Points, in no order, along strands that fork, close into loops and pass close to each other.
Two points are linked if the straight distance between their rows is under 73. Some points are linked to none.
luz: [-27  22 -14  -3  -1  18 -13  18  58  10  40 -31  12  34 -21  -5  -9 -32
 -30 -30]
doni: [ 23 -18 -29  -3  -6  -4  22 -15   0  18  30  -5 -33  58 -11  35 -32  56
  15  38]
binib: [ 36  14 -14  59   1   9  11  -1  14 -15 -34 -20   8   5  -1  -2 -25  20
  13   9]
Tipa: [ 13  17  40   3  22  -7  13 -11 -38 -20 -31  16   4 -60   7 -64  15 -44
 -13   7]
voz: [-35 -30  -7  -2 -11 -14 -39   8  19  11   7  12  -5  22  20  55   0  -4
  48 -18]
diga: [ 36 -30 -26  -2 -18  14  15  -8   9  15  44 -26 -19  66 -16  29 -38  76
  -8  50]
Seg: [ -7  46  -5  11  32 -35  29 -18  24   8  -8  18 -15  27   1   8 -49 -47
  22   0]
Lim: [  2 -68 -14  15 -18  -7 -19   5 -12  16   4  14 -20  19  23  46   3  51
  28  11]
memi: [ 27 -20 -31   0 -16  38  -2   0 -13   7  29 -33   1  13  -2 -19   3  83
 -28  32]
Fos: [ -8 -44  13   5 -15  -2 -21  22 -20  -9 -31   7   2 -36  16  18  35   1
  11 -33]
zus: [ -6  30  43  20   4  -3  -7  32  26 -29 -34  -3  35 -52 -11 -32   9 -60
 -20 -50]
tano: [-26  20  -3  31   0 -20 -30  23  45  -8 -23   2  15  15   5  33 -31 -37
  43 -38]
zamin: [ -5 -26  23  -4 -12  -9 -16  17 -28 -17 -42  19   8 -51  11   3  38 -24
   6 -28]
sel: [-12 -51 -27  -9 -19   5 -24  19  29  25  50  -5  -9  53   0  44 -14  34
   5   5]
sigi: [ 10 -32 -24  41 -11  13 -33  33  35  -1  -6 -19  12  19   5  38 -11  18
  20 -19]
panis: [  1  27   5  24  12  17   1  20  33  -7  -7 -26  26 -11 -12 -26   3 -28
 -29 -27]
Redu: [ 11 -24  36 -28  -2   0   3  -1 -51 -16 -20  19   3 -63   9 -40  58 -17
 -23 -10]
Gipak: [-33  33  -1  -7  27 -43  10 -15  22  11   2  26 -15  25  10  20 -34 -54
  35 -10]
Gogu: [ -4  26 -16  32   6 -17 -11   7  46  -1 -10  -6   2  46  -5  45 -51 -23
  38 -13]
keve: [  4  39   5 -14  31 -16  49 -43 -21   8   7  22 -23   5   1 -36 -20 -11
  -5  36]
kam: [  3 -33 -34   1 -12  19 -23  23  40  21  59 -33  -6  66  -9  35 -27  36
  -4   9]
zef: [ 36 -36 -22   2 -13  26   1  -5 -39   2  10 -21   0  -3  14 -11  16  95
 -17  42]
rezan: [ 37 -31 -27   9 -14  30  -3  -6   8   8  35 -33  -8  38  -5  10 -18  73
 -17  34]
fufod: [ 23   7 -10   4  10 -30  39 -37  -6  10  -7  17 -33  42  -1  31 -45  21
  39  34]
salip: [  8  35  23  12  19  12  13  -9 -10  -4  -9  -1  14 -39  -7 -55  11 -31
 -33  -1]
melis: [-46 -19  -3 -39   0 -26   2 -17  -7  30  39  40 -25  33   4  22  17  -3
  29   6]
zogam: [-48 -11   9 -19 -18   6 -38  33  39   1  18 -11  24   2  -6  23  16 -34
   8 -46]
Nusi: [ 49 -14 -23   6 -10  27   4 -21 -49  -7 -18 -16   2 -24  14 -22  18  92
  -9  52]
zasir: [ 19   4   4   3  -5  35  -6  16 -20 -15  -8 -32  29 -42  -3 -47  45   0
 -44 -15]
bovo: [-22  42  31 -13  37 -32  23 -16   1   3  -6  30  -9 -20   7 -20 -22 -66
   3  -6]
sodi: [ 13 -11 -22  33  -5  25 -12  23  34  -3  10 -39  11  26  -7  10 -11  11
 -11 -11]
butus: [-12 -31  40  -7 -35  -9 -31  59 -18 -52 -72   0  27 -65  12  30  37 -35
   2 -63]
goru: [ -7  -3 -13   4   6 -13   7  -3  13  20  14  11 -12  22   3  22 -10  -2
  24   0]
Boge: [ 33  44 -27   7   4  16  31 -32  14   2  18 -32 -12  41 -31  -8 -53  26
 -23  36]
Livef: [ 23 -54 -13  -3 -13  14   0   4 -41  11   4  -2 -10  -9  23   6  35  71
  -6  22]
momuf: [-28   2 -15 -49   4 -14  34 -24 -17  37  64  23 -30  57 -15  -1   5  16
 -10  25]
kosa: [-16 -40 -16  22 -17  -3 -39  31  31   6  -3  -6  10  28  17  55  -9  11
  37 -23]
fof: [  3  10  13 -15  28 -30  34 -34 -34  12  -2  45 -24  -9  12 -17  -1 -23
  12  24]
gebev: [  0  -3 -34   2 -13  31  -7  14  51  10  59 -39  -4  74 -29  17 -34  15
 -33  10]
Leto: [-15 -12   4  25 -23   4 -42  52  37 -17 -28 -23  34 -14   1  29  16 -18
   3 -59]
Tido: [ 14  21  -9  19  24 -30  34 -28   6   4 -17  16 -20  24   1  22 -47 -12
  33  22]
vigod: [-24   2 -10 -41  11 -32  28 -26 -13  29  34  34 -38  37   5   6   3  -1
  13  21]
Pibu: [ 53  23 -24  53   2  23  12 -13  14 -14 -18 -37   7  22 -16   7 -52  39
   4  28]
nuvam: [ 45   5  -7  51  -9  25 -11  15 -17 -26 -46 -30  21 -31  11 -27  12  28
 -14  -4]
kalu: [  3  37   1  -8  11  29  13 -16 -13   0  18 -15   6 -18 -15 -56  15  -4
 -47  15]
Tikir: [-62  12  14 -32  -3 -26 -25   2  20  10  12  24   3  11  11  36  -3 -45
  42 -23]
Pup: [-14 -27  56 -40 -17 -18  -8  27 -33 -42 -54  32  23 -78  -3  -8  40 -62
  -8 -36]
muliv: [-38  13   9 -15  -2  10 -20  17  40   6  26 -13  14   3 -21   5   8 -52
 -10 -36]
Vonom: [ 56  39 -32  14  -8  48   4 -30  -2 -13 -10 -60  10   9 -25 -15 -45  77
 -27  59]
vop: [ 48  15  -5  33   9  14   9 -23 -44 -20 -58  -5   7 -43  15 -33   1  34
   2  39]
novu: [ -4  -1 -26  16  -1 -10 -10   5  37  11   7  -3  -7  51  -4  47 -42  -9
  32  -5]
Lovu: [-45  21  -5 -40  16 -12  16 -12  16  25  58   9 -18  38 -18 -10   6 -33
 -19  -6]
Getug: [-16  19 -33   0  -3  19 -10  13  50  12  52 -34  -7  61 -28  10 -26 -19
 -29 -13]
Subik: [-33  26  40   5   5 -29 -11  16  24 -17 -35  28  20 -35   3   4   0 -65
  17 -40]
gefet: [ -8 -63 -20  -7 -17  -2 -28  14  13  23  30   6 -16  36  18  47   0  43
  21   4]
lak: [ 30   2   3  52  -8  20 -10  24   3 -16 -40 -23  26 -29   5 -11  19  10
  -9 -28]
pap: [-23  -5  61 -26   5 -26  -3  14 -15 -30 -42  41  21 -70   0 -18  21 -71
   1 -34]
tekim: [-41 -39   8 -46  -9 -24  -9  -5 -16  22  21  37 -19   2  13  21  44  -1
  21  -8]
Vapig: [-18   7  12 -32  21 -35  33 -28 -34  25  25  44 -36  10  12  -6   7 -13
  15  27]
bodi: [ 39  -6 -17  -2   4 -13  39 -36  -8   9  11   5 -41  55 -12  37 -51  50
  36  45]
Fada: [  7   0   5  48  -7  -2 -20  31  26 -22 -39  -8  22 -17   8  11   5 -16
  14 -37]
felu: [ 15   0  35 -17   9  -3  14 -15 -59 -11 -30  27   3 -59  14 -54  36 -22
 -19  11]
Purif: [-34  31  27 -11  27 -45   7 -14   3   5 -12  48 -11 -16  12   5 -21 -68
  32  -9]
zipo: [ 45  29 -36  12 -13  56 -10 -18 -12  -9   0 -58  20 -15 -11 -33 -19  86
 -43  50]
vokul: [ 60  43 -16  42   4  33  16 -30  -2 -22 -39 -42   5   7 -15  -9 -50  62
  -5  48]
kot: [ 46  -6  -9  19   0  13   4 -23 -52 -10 -29  -3  -8 -32  16 -24  14  54
   1  40]
Luzev: [-16  33  -2 -16   9   4  19 -12  13  11  33   2 -12  16 -11 -18   2 -23
 -24  -2]
biviv: [-25 -41  18 -45  -5 -14  -4  -1 -37   6   9  39  -9 -27   3  -4  54 -12
   1 -14]
Dev: [ 53  24  -9  44   1  26  -6  -6 -29 -25 -47 -27  30 -45   6 -41  -2  40
 -10  26]
zom: [-16  22  54  -9  10 -20  -1  18   3 -31 -38  23  31 -66  -6 -25   5 -74
  -7 -42]
moti: [-43   8 -18 -56   3  -4  15 -14   4  32  76  17 -22  53 -18  -6  16  -3
 -18   8]
Bol: [ -5 -11 -17 -21  -9  37   1   7   1  19  49 -27   1   7 -10 -30  35  31
 -51  -1]
zireb: [ -6  56  14 -10  40 -28  47 -32  -1   6   4  22 -17  -2   4 -31 -31 -50
 -11  20]
pasa: [ 14 -14  30 -22 -12  20   3  17 -41 -17 -19  -6  20 -58  -1 -39  65 -10
 -39 -19]
Vako: [-40  22  19  16  -7 -18 -30  26  38 -13 -29   9  27 -10   8  19  -7 -50
  38 -47]
vepuv: [ -3   3 -10   5   5   1   5  -9  13  12  17   1  -5  11  -2   0   6  -3
  -6  -1]
gafo: [-38 -11  52 -54  10 -30   6 -13 -34  -3  -8  58  -9 -51   9 -21  31 -61
   9  -8]
Tada: [-40 -15  11  -7 -27   9 -47  46  33 -16  -9 -23  36 -25  -4  32  30 -28
   7 -59]
suf: [ 17 -63 -11  15 -10  -4  -1  -6 -36   0 -14  13 -23  -8  30  23  22  54
  17  11]
keza: [-26 -17  33 -44   4 -29  14 -22 -50  16   5  58 -24 -29   5 -23  39 -29
   6  12]
Sevak: [ 20  27  -7   4  -2  42   1  -2 -10  -9   6 -36  22 -30  -9 -52  23  18
 -45   4]

A tip is a point with one link. Name the tips that can be reached along the links from each point below, in the order of the rows.
doni: zus, Pup, gafo
Pibu: binib, zipo
kosa: voz, sodi

A fork is a point with three links, a tip a point with one. Leave the first point through the second and follow the links. Name the first fork or tip that comes.
fof; keve: zef
novu; goru: vigod
Luzev; vepuv: zom
